Points on a hilly landscape, in no order, each with its height.
From any point a ball rolls to the lowest of the 2 points nearest to it. It stops when none of these is lower. Distance is the straight distance between rows; heights are no part of it.
tak h=910: [170 120  76  99 179 163 148 161 124  95 159 134 148  89  69 143  66 132
 143 145 159 159  80 176 101 143]
runu h=363: [103 186 126 167 134 128 105  97 155 140 110 104 102 136 165 141 130 130
 106 127 112 128 199  60 111 189]
tidem h=119: [ 78 149 153 132 156 124 116 111 164 141 130 105 134 124 164 144 128  97
  91 176 162 112 123  71 145 198]
San h=565: [122  78 134 103 182 132 100  94  94 161  74 116  76 108  80 152 104 146
 156 128 151 113  96 112 137 165]
vas h=510: [151 123 108  89 197 101 113 129 129 142  73  62  80 118 113 171 112 174
 142  98 144 127  77 153 109 100]
Peda h=712: [128 133 135 125  97 133 126 162 140 148 162 119 179 162 134 138 148 201
  82  81 103  81 107 123 125 146]
disi h=819: [117  94 152  94  77 136 109 137 175  93 117 163 119 112 205  64 128  96
 158 129 166 125 157 169  95  78]
fotib h=600: [107 105 150 126 164 113 101 100 120 148  89 100  92 119 102 114 119 120
 122 127 111 111  93 100 182 154]
fetup h=811: [125 173 155 195 153 145  68 135 136 134  94  75 116 166 145 159 131 109
 104 131 154 145  92  95 180 125]
roged h=921: [148 129  53 102 156 140 187 164 121  97 147 135 137 111  94 103  60  94
 154 192 127 133  99 183 103 131]
lazez h=444: [132  86 143 134 155 137 148 117 102 160 149 140 135 122  96 123 115 111
 126 162 158 146  82 121 162 148]
Kitu h=128: [111 121  82  90 130 139 155 148  79 131  77 132 110 173  90 119 103  78
 181 155  96 133 133 131  77 151]
vezus h=126: [100 113 157 152 194  95 128 107 113 166 109 107 135 145 165 162 107  97
 163 159 152  97 114  55 167 169]
Sim h=833: [150 130 132 186 118 137 117 124  99 156 152 120 119 176 148 163  98 109
 105 102 163 151  80 133 160 132]
dig h=177: [176 106  69 170 143 136 152 137 195 136 122 170 121  60  92 104 147 189
 103 125 120 166 150 160 129  97]
bomat h=174: [122 121 145 121 176 121 119 105 102 161 116 125 105 142 133 167 115  72
 175 167 188 132  96  81 153 114]
luf h=365: [138 124 161 123  93 128 112 104  87 122 154 109 133 147 205 153 111 113
  99  87 142 166 124 152 141 112]
lefam h=706: [134 163 119 120 116 101 101 125 123 134 109  88  54 177 145 181 132 108
 152 136 122  96  99 143 137 115]
nasu h=688: [143 131 108  68 129 119 110 149 135 125 120  97  53 144 129 170 106 141
 170 136 140  99 101 170  95  99]
Romo h=895: [126 124 154 107 151 152  80 129 137 128 170 113 110  96 109 192 125 136
 143  88 204 129  95 110 110 140]
Zelab h=845: [139 106 121 162  70 127 161  72 110  93 113 132 110 169 115  68 124 152
  95 120  81 111 149 180 142 191]
befi h=203: [147 145 102 154 103 133 143 111  92 161 158 199 135 141 137 135 142  74
 164 161 131 170 180 102 106 106]
tam h=58: [151 146 109 138 147 145 146 141  85 150 164 157 183 130  79 144 140 113
 108 142 117 151 117  90 114 127]
kul h=217: [125 135 175 123 195 135  94  98 130 155 126 102 114 100 149 179 117  95
 128 135 214 144 100  60 162 110]
mogo h=191: [134 140 141  97 128 148 107 122 137 111  91 157 143  84 147  72 171 109
  92 170 128 158 166 129 120  73]
Veka h=732: [109 124 156 129 103 129 126 145 162  94 156 100 129 143 133 111 134 136
  91 100 120 105  79 167 155 132]
tob h=796: [129  96 156 109  93 121 114 159 182  80 137 151 133  97 143  77 136 130
 151 111 131 137 154 175 146  73]
didez h=787: [102 183 149 189 150 115 100 112 169 124  91 108 159 135 156 112 177 145
  93 146 108 100 157  86 154 150]
ganal h=328: [156 121 113 121  77 138 125 111  94 107 158 147 112 138 157 120 112 100
 117 127 123 163 148 168 121 107]
Rizeg h=605: [107 121 147 112 109 147 116 148 139 119 144 124 137 160 107 144 127 163
 141  74 100 110 127 105 107 201]
silab h=140: [130 116 102 108 126 135 194 139 129  79 167 132 166 114 136  91 119 107
  93 155 127 138 106 193 120 134]
kere h=433: [130 155 140 152 153 108  70  94 118 174  95  97  89 106 166 168 118 160
 115  97 130 133 138  70 155 136]
beru h=625: [152  94 112  93  87 183 107 146 153 112 185 181 103  78  92 111 125 138
 141 147 141 153 157 142 115 131]
dib h=903: [130 135 125 132 149 148  92 150 151 124 197 129 154  79  81 186 139 180
 131  53 193 115 104 127  92 128]
Muka h=758: [127 150 110 126 133  86 101 135 185 150  80 138  92 108 103 104 170 187
 133  95  99 126 164 139 107  99]
Zimul h=610: [119 116 149 122 151  73 156 134  91 104 104  64 130 121 130 122 121 114
 126 110  95  94  77 150 164  56]
vam h=270: [102 157 160 101  95 132  93 106 113  82 153  94 126 122 137 134 151 109
  93 109  63 101 147 101 138 150]
Gomu h=422: [119 100 137  79 133 116  87 117 146 162 131 162  78 101 129 171 120 160
 210 117 194 109 151 102  80 128]
Metog h=380: [118 102 102  76 198 122 138 134 158 147  80 123  98 106 106 120 109 134
 165 137 170 128  87 145  85 149]
govuz h=730: [135 151 110 110 112 117 120 151 211  94 171 104 110 113 122 135 134 186
 112  88 113 109 121 189 108 133]
sur h=360: [147 146 123 210  74 148 114 115 169 111 138 169 153 141 127 121 171 128
 120  81  79 145 216  88 128 136]
vos h=98: [141 137  95 161 105 115 115 123 178 179 129 176  78 139 135 135 139 158
 159  91 158 146 154 143 102 145]
zir h=135: [146 113 167  99 123 170 104 160 169 111 123 126 136  88 105  95 131 165
  61 132 169 175 112 160 167  86]
pudip h=703: [124  89 116 137 141 131 143 124 186 108 151 152 122  92 116  87 132 107
 132 120 149 142 118 147 133 153]
metak h=202: [165 171  96 224  93 144 122  81 113 120 145 113 156 172 155 115 157 149
  64 109  77  69 142  93 159 161]
sesug h=313: [159 156 119 190  86 134 163  92  89 133 142 151 164 149 143 132 153 144
  45 175 134 132 133 150 148 132]
keva h=899: [161 131  75 105 162 150 145 152 138 139 140 143 137 104  89 143 110 156
 118 104 145 184 118 153  73 161]
Nika h=317: [ 88 196 144 123 132 129 116 159 152 127 102  99 170 173 191 155 154 129
 110 120 123 137 152  97 107 158]
zeru h=220: [153 106  73 131 151 140 133 145 223 133 111 162  92  64  72  84 126 173
 127 154 147 132 126 158 133 136]
vodel h=118: [150 121 133 148 139 156 115 173 102 162 111 166 139 127  27 125 146 172
 134 132 113 141 117 109 141 103]
gutem h=110: [151 120  92  96 114 157 170 157 174  48 174 164 176  68 145  88 113 108
 110 180 135 145 137 190 125 107]
bebav h=87: [ 97 125 153 150 193 105 137 115 159 166 125 102 177 127 165 146 122 142
 113 129 148  96 109  65 153 195]
burok h=851: [123 126 134 150 150 171 114 135  75 140 137 159 186 137 131 143 110  78
 156 134 135 198 159  51 130 159]
zadar h=374: [146  72 135  62 119 137 112 125 123 152 162 165  71 106 125 146  95 135
 207 164 189 104 126 132  90 100]
Dek h=379: [139 139 107 211  95 151 146 156 159 139 139 184 179 160 102 122 182 139
 122  96  96 153 162 102 144 123]
Tev h=397: [109 144 125 118 153 116  91  87 128 153 108 132  94  91 144 133 134 123
 110 122 122 149 166  77 117 164]
Loz h=893: [161 159 148 173 144 132  79 113 136 148 136 126 113 104 115 143 159 130
  79 131 149 126 100 102 177  75]
Luzo h=255: [136 115 168  94 188 107 117  82 126 143 151  83 115  82 156 157 113 126
  89 142 172 130  93 103 160 107]
big h=117: [118 178 126 201 121 126 107 143 158  97  94 106 138 189 131 112 156 110
 150  64  71 124 157  97 117 147]
nav h=825: [119 153 107 162 164 154 104 121 112 137  80  98  99 187 149 175 103  60
 159 111 146 179 122  85 119 193]
munod h=748: [ 91 127 179  99 132 105 107 136 143 170  95  98  96 176 142 177 121 153
 157 164 155  77  99  94 157 156]
Luk h=287: [ 84 131 178 139  92 106 136 172  66 138  63 111 146 179 148 119 128 118
 180 133 105 117 149 114 170  68]
Nenud h=290: [153 127 132  70 189 127 103  94 126 166 160 112  96  60 106 185 116 156
 113 143 178 118 103 106 123 111]
Tomif h=236: [154 165  80 185 102 130 164  89  92 103 176 165 146 147 132 124 153  71
 120 131  98 159 180 120  99 103]
Gokik h=641: [118 102 116  68  80 116 166 163 100 105 148 110 119 145 177 130  75 117
 169 130 128 115 129 204 104  90]
Gose h=532: [120  49 167  64 137 125 143 145 112 126 124 127 121 116 127 118  81 126
 196 139 162 111 103 135 142 111]
Num h=102: [142 151  99 147 158 101 155 127 158 138 136 120 155 108  88 116 167 162
 104 127  80  94 107 133 126 111]
sobab h=301: [112 155 146 123  95 120 111  89 133  74 121 121 114 116 162 101 174 104
 126 132  99  97 152 141 126 105]
Sol h=403: [150  90 147 156 167 104 183 132  99 139 159 108 173 105  98 104 114 126
 104 131 139 115  76 127 193  59]
dipo h=550: [128 128 127  88  97 151 118 146 113  60 145 133 118 107 110  85 116  58
 148 168 101 127 118 155 128  80]
Kuzol h=888: [155 140  79  99 118 158 168 139 151 124 140 148 120 126 118 124 124 150
  84 147 123 165 138 176  84 156]
Labi h=90: [114 129 132 184 110 100 130 124 122  99 103 111 148 178 136  98 144 119
 127  63  69 113 128 132 146 129]
nipa h=576: [126 138 130  74  72 173  85 136 109 109 132 169  82 130 117  95 137  76
 140 189 102 115 157 130 108  91]
bot h=46: [ 91 113 140 180  99 105 161 115  71  81 127  80 177 170 170  99 114  92
 120  70  82 104 110 130 142 147]
Lugep h=248: [104 130 156 123 109  90 151 179  72 133  48 105 143 168 100 104 120 144
 139 115  81 109 121 149 154  74]
nepo h=464: [104  92 145 111 118 104 121 100 139 172 161 163 106 119 149 155 116 126
 185 148 174 118 145  89 122 159]
Gir h=86: [107 158 160 190 104 135 131 125  86  76 103  76 196 184 200 117 115 107
 101  85 114 141 123 137 152 141]
kivor h=701: [125 161 146 150 112 118 109 134 103 156 140 119 166 157 155 149 149 162
 106 106  94 110 135  97 133 121]
kasi h=139: [125 189 115 186 148 112 103 146 157 148  84 131 134 163  94 128 175 126
 152 102  92 122 126  93 123 104]
bapo h=197: [117  94 134 157 115 118 130  90 119 133 181 115 127 169 163 150  93 114
 148  72 112 105 110 101 131 205]
Dilup h=137: [169 119  81 173 109 117 133 133 191 165 151 183 109  94  99 131 151 193
 129  78 134 160 172 143  93 133]
fupon h=112: [113 164 149 145 148 158  89 136 106 148 152 113 135 171 100 211 136 127
 146 131 151  93 101  70 130 176]
zavub h=125: [ 98 136 122 116 112 135 183 132 126 123 143 166 156 143 107 108 162 102
 113 202  94 116 162 121 118 150]
Dalof h=170: [146 148  92 242 110 102 163  88  85 115 129 104 147 175 147 103 122  98
  97  90 120 105  99 142 141 146]
Gug h=852: [142 138 149 146 100 141  77  94 108 154 137 117  58 153 164 167 107 116
 100 134 155 141 120 123 166 138]
Ses h=398: [121  99 111  67 173 136 132 125 137 172 101 164 102  99 113  98 117 109
 164 191 159 133 131 107  85 132]
donil h=298: [113 142 128 125 118 153 137  87 108  94  91 134 151 148 170  86 123  82
  84 158 121 170 170 120 118 180]
ravu h=53: [106 129 115 126 123 124 101 124 193 166 146 145  79 127  99 156 133 159
 140 112 197 121 133 123  79 181]
Kilut h=173: [120 138  92  78 150 142 117 142  70 142  82 127 107 162 113 180 129 125
 181 118  90 145 155 107  70 154]
kufe h=743: [149 134 101 114 131  94 118 163 161 118 122 116 112 120 115 117 132 196
 148  92  85 108 133 182 113  98]
Zedo h=722: [135 131 138 117 118 131 124 150 165 104 190  83 156 111 125 131 145 170
  74  59 110 108  98 149 127 147]
buk h=810: [123 127 125 157  76 122 152  54 126 110 102 152 122 135 160  83 142 143
 106 140  98 120 189 144 122 178]
Vofa h=533: [130 148 132  80 197 109 104 127 151 157  59  79  75 130 142 152 139 138
 126 138 180 133  81 133 120  86]
gefit h=934: [138 123  91  53 154 147 141 161 123  87 107  90 115 115 121 101  75 101
 150 166 124 124  84 173 104 111]
Sel h=143: [136 127 151 101 104 146 116 165  85 138 152 143 146 123  56 130 146 167
 121 148  81 113 125 122 144 107]
Panib h=239: [123 160 148 173 100 127 111  70 118  79 131  90 151 135 155 104 146 137
  73 115  72  78 141 108 154 166]
Viv h=567: [111  69 161  77 152  85 117 127 129 117 116 100 125  99 136 134 117 148
 183  94 107 104 103 127 150 108]
kag h=462: [116 159 130 121 171  75  91 119 125 167  65  91  86 125 164 187 146 150
 156 114 121 116 136  90 115 112]
silip h=274: [102 160 159  72 144 142  90 151 163 155  97 129 133 113 158 145 157 123
 118 134 209 153 143  96 107 100]
dadav h=85: [102 119  96  86 144 140 179 133 127 128 111 157 132 140  83  88 127  78
 152 178  99 136 146 108  84 179]
vud h=438: [123 117 126 139 114 135 155 151  62 149 109 156 172 160 145 114 110  89
 133 123 139 206 148 130 125  95]
bem h=282: [146 128 109 194  89 180 172  92 141 118 172 163 180 130 144 140 165 139
  29 128 140 152 131 126 138 167]
saguv h=528: [130 119 125  91 124 165  79 155 166  69 121 122  79 102 113  74 127  76
 145 146 137 119 101 164 132  96]
suda h=472: [125  76 143  83 163  80 108 101 102 188 118 143  95  99 118 182 116 185
 204 124 141  88 140 102 116 120]
gogob h=820: [139 153 130 177 154 140 110 146 138 134  99 102 120 173 113 140 134 115
 103  94 164 156  62 140 147 117]
mafi h=870: [146 177 128 160  71 136  90  97  82 138 144 131  65 181 137 159 132  99
 104 162 124 125 139 137 137 114]
donar h=336: [ 95 186 133 117 126 123  92 137 131 153  91 114 125 159 186 166 137 131
 146 150 114 145 196  83  89 158]
Tib h=96: [114 174 144 195 163 176 102 158 128 147 137 105 206 152 137 146 124 120
  99 155 119 133 143  47 149 161]
Nunu h=240: [104 147 145  70 107 166  89 147 156 119  97 141 129  95 149 110 154 119
  94 126 148 177 177  97  95 119]
Fako h=89: [162 113  83 114 144 165 181 170 172 100 181 174 202  54 111 117 129 135
 118 169 136 170 125 162 122  87]
talo h=624: [106 125 142  82 107 146  93 121 141 136 114 102  93 114 120 145 113 170
  92  82 122 134 138 115 114 190]
dero h=92: [101 103 140  49 149 101 157 158  64 135  89 106 145 136 102 152 116 158
 172 138  82 102 119 124  98 113]
Gake h=747: [ 83 125 195 115 100 123 118 123 161  82 116 105 149 147 155  88 146 122
 103 135 133 100 118 143 168 155]
sorug h=411: [134 111 133 103 137 137 138 141  49 138 139 138 170 133 130 159 102  94
 168 103 141 185 125 116 106  94]
sazo h=556: [ 99 115 158 153 104  66 175 123  95 142 153 123 200 152 193 124 131 140
 130 119 117  87 137 119 138 113]
notu h=537: [117 106 168 162 115 106 144 164 113 156 151 140 229 158 173 126 130 144
 142  85 131 119 127  90 159 105]
Sig h=788: [ 90 127 139 143 135 113 115  92 146 117  82  99  99 170 177 136 116 100
 139 112 131 126 129 112 137 194]
Vipe h=767: [ 86 123 167 135 140 113 102 122 128 136  71  61 100 171 168 165 105 128
 156 141 115  97 106  88 169 192]
fubu h=141: [129 169  93 153 160 104 116 118 137 136 101 137 110 132  65 130 167 120
 146 132  55  93 151  78 111 149]
saru h=206: [143 148  97 192  86 108 156  77  84  88 155 106 101 163 143 118 124  81
 131 112 116 115 119 177 130 126]
tuv h=589: [ 82 119 148  94 109 168 107 144 129 107 138 136 142 147 104 151 125 122
 176  88 111 139 179  64  90 220]
fuvip h=134: [141 127 103 220 132  94 160  97  97 148 118 131 146 157 118  95 139 127
 104 125  84  83 115 116 157 137]
vukun h=210: [136 130 152 138 106 112 137 162  85 174  70 116 138 173 116 104 128 187
  84 124  86 116 113 134 152 104]
Teg h=47: [121 101 134  97 147 108 162 186  49 155 111 130 183 140  68 122 105 185
 153 120  89 112 110 123 128  98]
musef h=144: [ 89 174 137 126 101 127 150 149 121 122 135 147 156 183 119 139 157  99
 168 167  83 108 172  92 101 143]
pip h=84: [152 123 106 122 114 148 164 132  97 145 183 186 180 102 114 146 152 129
 102 177 103 161 159 119 123 104]
navo h=145: [ 77 160 139 109 120 128 141 156 127  89  78 106 154 193 130 101 149  76
 131 125  92 134 137 136 122 156]
lar h=704: [131 141  72 139 107 100 194 167 137  78 184 131 126 126 121 109  81 106
 180 152 102  92 118 202 114 100]
seno h=612: [121  98 124  80 107 100 172 127 107  94 104 115 133 124 183  72  92 116
 147 148 113 122 149 192 101 101]
por h=582: [121 120 130 137 121  77 181 112  89 116 131 115 150 127 166 102 119 108
 130 129 104 125 135 158 120 110]
pina h=591: [122 105 152  87 169  69 155 124 128  92 125  82 164  83 156 103 120 138
 134  98  84 102 110 153 144  74]
bepo h=839: [116 144 120 156 155 146 134 134  82 145 128 121 165 178 151 171 101  90
 144 118 136 172 132  78 116 181]
Mol h=508: [155 147 105 119 151 146  74 117 128 133  95 126  89  86  77 116 134 149
  91 104  97 174 140 118 130 105]
gel h=323: [146 107 106 100 194 100 165 104 129 152 122 101 145  84 134 113 116 177
  73 123 105 140 109 148 111 146]
mulem h=346: [135 139 145 205  74 128 181  99  59 124 127 123 169 160 130  89 133 138
  51 164 140  95 108 166 165 109]
rubu h=219: [168 136 110 160  86 119 127 149 117 127 203 140 120 132 109 152 130 155
 149 109 100 109 115 158 125  91]
Mabes h=351: [116  97 123  58 193 108 147 117 166 139  95 102 121  75 145  96 112 143
 100 136 151 140 107 139 109 144]
ziti h=668: [129 123 105  45 100 161  88 140 142 102 135 105  36 111 136 142 101 122
 142 147 136 111 111 164  91 147]
luko h=175: [ 93 121 135 114 166  79 157 134  96 147  56  82 156 164 185 169 121 103
 173 138 116 108 130  85 125 137]
Dakud h=425: [153 105 130 182 105 144 120 124 179 154 145 182 120  99  86 118 164 151
 102 131 160 148 137 132 170 104]
Vired h=484: [168 121 118 162 163 149  89 118  99 145 133 140 127  94  81 121 129 112
 107  88 121 186 114  97 148 117]
Mig h=83: [176 120 132  75 129 154 105 147 163 126 118 142 119  53 131  91 112 156
  93 153 156 150 143 158 126  56]
gen h=423: [151  77 146 163 183 116 151 102  96 158 183 131 182  95 111 127 123 122
 119 124 153 117  73  84 174 123]
vog h=685: [116 118 156  73 125 108 157 151 146 120 145  76 120 168 155 154 101 152
 123 127 163 114  74 185 131 125]
gem h=260: [162 100 100 117 185 106 134 144 185 136 125 142 122  60  94 104  95 190
 161 127 155 124 111 169 135 110]
goru h=603: [128 147 138  79  64 195  91 150 146 120 170 181  90 124 103 130 149 120
 106 171 146 140 159 131 117 122]
kuzug h=348: [159 124 114  96 139 133 113 111 103 188 100 160  81 120 149 123 114 116
 136 191 160 152 140 120  97  87]
nofav h=497: [111  92 151 120 126 126 102 110 132 130 172 157  94  97  93 131 125 102
 190 135 129 105 140  91 143 141]
Meve h=205: [120 158 122 167 101 153  98  92 165 136 122 148  99 118 157 121 145 106
  78 145 169 160 162 118 127 164]
Riza h=873: [116 121 138 140 146 162  89 138  92 137 169 176 154 122 108 191 128 100
 201  96 178 160 151  78  88 156]
Zilo h=237: [125 127 141 160  79 177 129 101 119  76  91 143 144 159 151  69 143  92
  77 141 155 184 145 169 144 153]
Luza h=871: [142  98 110 131  81 145 166 117 135 117 147 153 109 144 103 100 113 145
  95 140  98 146 137 172 123 183]
rusi h=547: [ 96 107 124 114  99 129  92 117 175 114 145 142  99  87 104 113 130 127
 162  67 121 135 178  97 108 166]
viro h=680: [128  90 115  93 110 157 146 134 189 101 145 149  88 106 106  73 113 129
 116 179 147 110 109 182 145 163]
dagus h=632: [111 112 145 130 148 107 192 158  60 140  81  68 121 127 101 114  81 106
 137 130 128 108  71 155 175  55]
Zogub h=224: [104 142 129  85 157 101 128 105  95 134  41  94 105 152 196 139 125  99
 129 160 119 121 135 111 114 136]
defes h=724: [149  76 120  83 151 128 118 143 129 117 102  95 109 112 171 129  78 130
 166  67 146 182 104 174 117 110]
bika h=156: [109 137 137 135 139 129 124  77 166 143 138 123 106 131 166 130 119  93
  79 150 207 136 108 121 146 187]
zimo h=774: [108 172 146 153 134  81  94 133 186 152  78 122 115 141 148 120 178 179
 125 106 105  85 158 106 129 128]
nef h=116: [ 76 148 162 122 105 153 129 158 108  81 108  76 190 187 168 128 129 103
 103  95  88 144 122 121 140 159]
lel h=568: [ 89 105 109  62 116 149 110 120 144 106 129 144 109  97 140 134 115 110
 167  83 114 149 192  89  64 186]
saz h=520: [136  86 143  82 174 137  98 120  93 160  98 149  78  91  64 168 114 193
 183 139 163  84 135 131  95 141]
dofo h=725: [101 143 150 144  96  98 134 123 121 146 120 112  88 199 145 151 119 124
 138 154 122  73 103 129 150 150]
meb h=166: [124 132 126 155 145 117 112  98 127 137 179 124 131 120 133 153 132 118
 126  99 112 111 110  79 131 173]
tezu h=129: [117 128 129  73 153  73 170 125  88 153 107  90 129 136 157 160 127 132
 154 140 107  87 114 123 107 106]
mides h=687: [125 133 159 102 110  99 112 133 134 150 147 111 127 143 175 165 128 174
 129  87 125 109 129 126 123 109]
Gis h=456: [159  96 104 216 122 147 102 103 148 155 126 168 117  86  72 111 138 147
  97  88 120 169 142  90 168 138]
Depe h=665: [117 102 162 104  80 101 150 143 128 128 157 116 128 171 188 136 107 146
 140 115 144 109 122 191 127 109]
Balom h=88: [127 130 121 135 158 117 146 148 104 168 110 165 152 139  77 126 147 120
 161 143 113 138 128 114 120 101]
sadi h=284: [134 132 136  73 102 107 122 110  71 162  68 122  86 154 179 143 123 119
 135 183 125 126 146 126 113  84]
gikog h=378: [116 132 150 166 106 112 179 131  70 121 146 107 142 134 112 102 120 107
  99 155 125  96  90 152 174  71]
zifor h=686: [107 110 113 121 113  98 215 162 117  99 170 120 121 121 151  98  64  86
 185 172 158  79 105 190 130  77]
fabiz h=717: [128 123  97 151  98 126 182 164 176  61 151 136 139 124  93  78 133 125
 145 142  97  95 117 196 142 121]
Des h=754: [118 136 100 155  81 136 156 106 221  76 162 136 132  94 117 121 173 155
  76  88 101 107 175 147 109 173]
Zopu h=172: [112 160 104 165  99 127 146 147  90 128 136 171 131 173 102 130 136  54
 185 149 101 137 154  98 108 110]
tal h=198: [181 139  88 170 125  77 129 103  96 171 175 139 119 122 122 135 136 153
 130 118  71  97 127 136 125  95]
tuvi h=169: [172 169  93 213 120 107 122  84  96 152 142 131 118 157 138 136 146 117
 109 117  68 108 151  98 140 130]
Par h=881: [158 178 132 189 104 112  88  80 121 120 147 132  87 137 130 134 164 101
 100 157 131  99 122 133 160  98]
gini h=167: [122 135  96 107 171 133 106 118  99 126 101 121 104 123  67 153 137 130
 180 104  61 119 153  74  81 177]
pez h=249: [152 172 101 202  91 170 147  77 166 107 135 164 127 146 144 137 176 128
  60 125 147 154 168 130 116 170]
teko h=473: [141 118 127 135 134 160 121 123 130 136 129 151 100 131 111 101 122  64
 129 172 180 144  87 137 147 104]
pera h=531: [138 155 123 101 177 126 102 139 149 131  75 103 108 111 109 122 152 122
 105 114 136 160 101 141 127  84]
lil h=68: [162 117  94  92 146 155 168 152 125 134 192 179 173  68  85 137 127 121
 137 194 141 147 133 125 100 108]
komo h=494: [104  86 185  70 118 120 136 181 126 130 116 148 167 150 119 117 120 144
 175 134 154 135 130 131 143  84]
bedan h=883: [117 108 146 148 166 158 101 111 122 155 178 162 137 112  95 184 121 112
 160 109 221 140 110  87 119 168]
viram h=742: [143 140  78 155 104 134 174 124 220  99 172 145 121 115  86 123 166 168
  89 140  96  90 134 166 121 152]
loda h=651: [149  89  94  82  97 171 120 145 197  88 148 168 109  53 127  72  90 148
 116 170 147 133 152 172 114 142]
Tis h=660: [124 121 123 126 118 100 214 165  76 107 120  89 106 123 132 104  62 115
 158 145 148 101 100 195 151  54]
Pami h=299: [ 93 184 154  57 141 128 100 153 153 133  96  93 129 130 163 172 153 147
 107 120 140 133 131 107  98 126]
rus h=523: [103  94 125  99 133 143  80 126 176 105 150 141  83  56  92 111 119  92
 181 106 151 118 135 109 125 130]
Kifu h=179: [106 110 132 133 106 133 177 121 117  82 101 130 172 143 152  60 132  96
  90 153 149 155 120 189 134 144]
linaz h=79: [143 114 115 136 152  93 179 158 103 148 140 124 186 124  88 120 126 188
 117 118  81  83  92 134 132 106]
meguk h=863: [133  99 127 166 163 141 111 127  96 154 151 184 188  97 115 149 129 118
 177  86 152 183 163  58 110 160]
lisog h=521: [ 96  98 206 128 131 102 141 163 130 126 136 138 204 138 138 103 153 132
 148 119 136 116 120 104 171  84]
laza h=244: [171 122 100 133 102 126 131 158 159 117 172 157 107 103 104 119 103 149
 164 154 132 124 133 184 136  75]
gatof h=648: [121 133 131  77 113 163  84 112 131 103 123 110  72 119 135 137 117 106
  94 129 139 148 113 138 118 152]
zisu h=178: [146 111 168 127 136 137 141 158 147 110  96 104 140 130 120  82 103 142
  89 130 171 159  87 189 185  50]
ser h=335: [137 147 117 179  95 124 110  92 147  84 142 150 144 110 147 107 185 107
 130 101  89 147 188 122 129 101]
loso h=295: [164 108 102 140  68 146 169 120 116  92 214 162 151 103 143 114 110 133
 115 122 102 161 165 178 115 129]
mon h=389: [143 111 155 124 120 144 109 126  73 143 176 127 174 135 164 182 112 117
 132  76 138 167 111 100 131 126]
Laf h=171: [139 142 144 113  97 126 131 132  94 135 120 139 116 138 106 109 141 150
  84 163  91 118 127 153 144  98]
buz h=78: [135 171 117 184 148 148 139 165 101 152 155 133 218 164 118 145 161 123
  89 139 118 124 110  79 142 114]
zoti h=718: [129  81 134 113 165 130 127 141 166 102 133 111 140  85 126 103 104  97
 153  85 171 169  94 162 135 116]
Mek h=91: [123 147 135 158 117 136  92 141 155 170 164 125 107 167 122 194 130 156
 147 106 166  98 107 115 111 173]
daf h=138: [146 133 151  94 130 126 115 115 130 121 130 125 119  85 131  96 148 127
  86 172 138 117 132 153 159  58]
kek h=731: [141 121  90 145 135 125 182 138 186  94 149 117 121 120  77  95 122 148
  97 147  92  99  94 182 138 178]
gaf h=772: [ 94 103 190  97  81 137 105 131 176  71 102 137 112 106 142  62 154 122
 129 132 131 105 151 159 160 118]
Gedif h=503: [141 129 121 146 116 177  79 137 163 103 114 143  71 110  73  91 141  80
 125 124 151 153 107 147 154 120]
gatig h=705: [127  75 139  70 152 139 130 150 136 119 123  86 108 139 136 174  88 155
 167  87 184 135  83 177 116 145]
kiral h=400: [157 160 113 153 158  97 104 102  86 186  74 158 105 126 144 118 141 114
 124 178 125 144 165 103 131  66]
Gof h=326: [164 108 121  55 166 130 123 115 114 142 165 128  99  83 116 164  89 147
 163 164 173 118 114 140 112  79]
mobe h=142: [124 148 116 145 148 119 112 121  95 132 136  78 131 163 152 195 125 117
 140 104 103  96  85  85 133 159]
tefur h=120: [132 139 110  99 160 115 128 148 142 155 137 143 134  94  74 143 157 164
 138 132 112 111 135 119 101 133]
noro h=267: [178 121  92 167  91 157 162  90 111  86 168 162 154 116 116 113 143 120
  94 107  62 167 197 140 106 123]
Bos h=485: [147 128 130 117 175  89 109 120 107 183  83  89 100 130 126 188 127 188
 140 114 113  94  97 116 125 127]
Lidol h=799: [106 177 176 154 132 146  82 122 149 118  88  99 123 143 143 124 158 115
  98 160 136 125 132 104 166 131]
rekez h=776: [122 130 134 150  65 141 163  77 167  82 122 149 144 112 144  95 187 183
  71 129  96 112 192 163 114 153]
peb h=399: [140 134 139 211  96 149 106 149 154 174 144 182 146 154 102 137 163 144
 128 133 150 131 150  92 159 129]
miv h=466: [120 111 146  96 104 141 151 174 110 136 122 167 178 143 127  95 130 112
 151 149 145 173 149 148 118  84]
bep h=294: [154  88 124  88 163  97 166 128 158 138 156 138 160  68 131 106 103 190
 111 127 137 142 129 160 140 114]
saviv h=809: [119 150  89 177 148 126 148  86 120 118  76 100  90 187 171 134 100  65
 134 116 142 163 114 133 105 189]

Call two points neighbours if one is among the 2 nearest of the other. Go from one point of each pair to the other, from neighbour to neighbour, staying as low as possible. Name the highest point that can't be avoided.
kuzug and ravu: Ses
tam and lil: pip
bot and dadav: navo
lil and Teg: tefur

Two balls start at each pair of points below. Name the first point that both come to, or write never.
pera and kag: never
loda and rus: bebav
defes and Gose: komo
rusi and pudip: bebav

Where does a ball stop that starts at each point below?
Peda: dadav
burok: bebav
zoti: bebav
San: bebav
fotib: bebav
Vofa: Mig
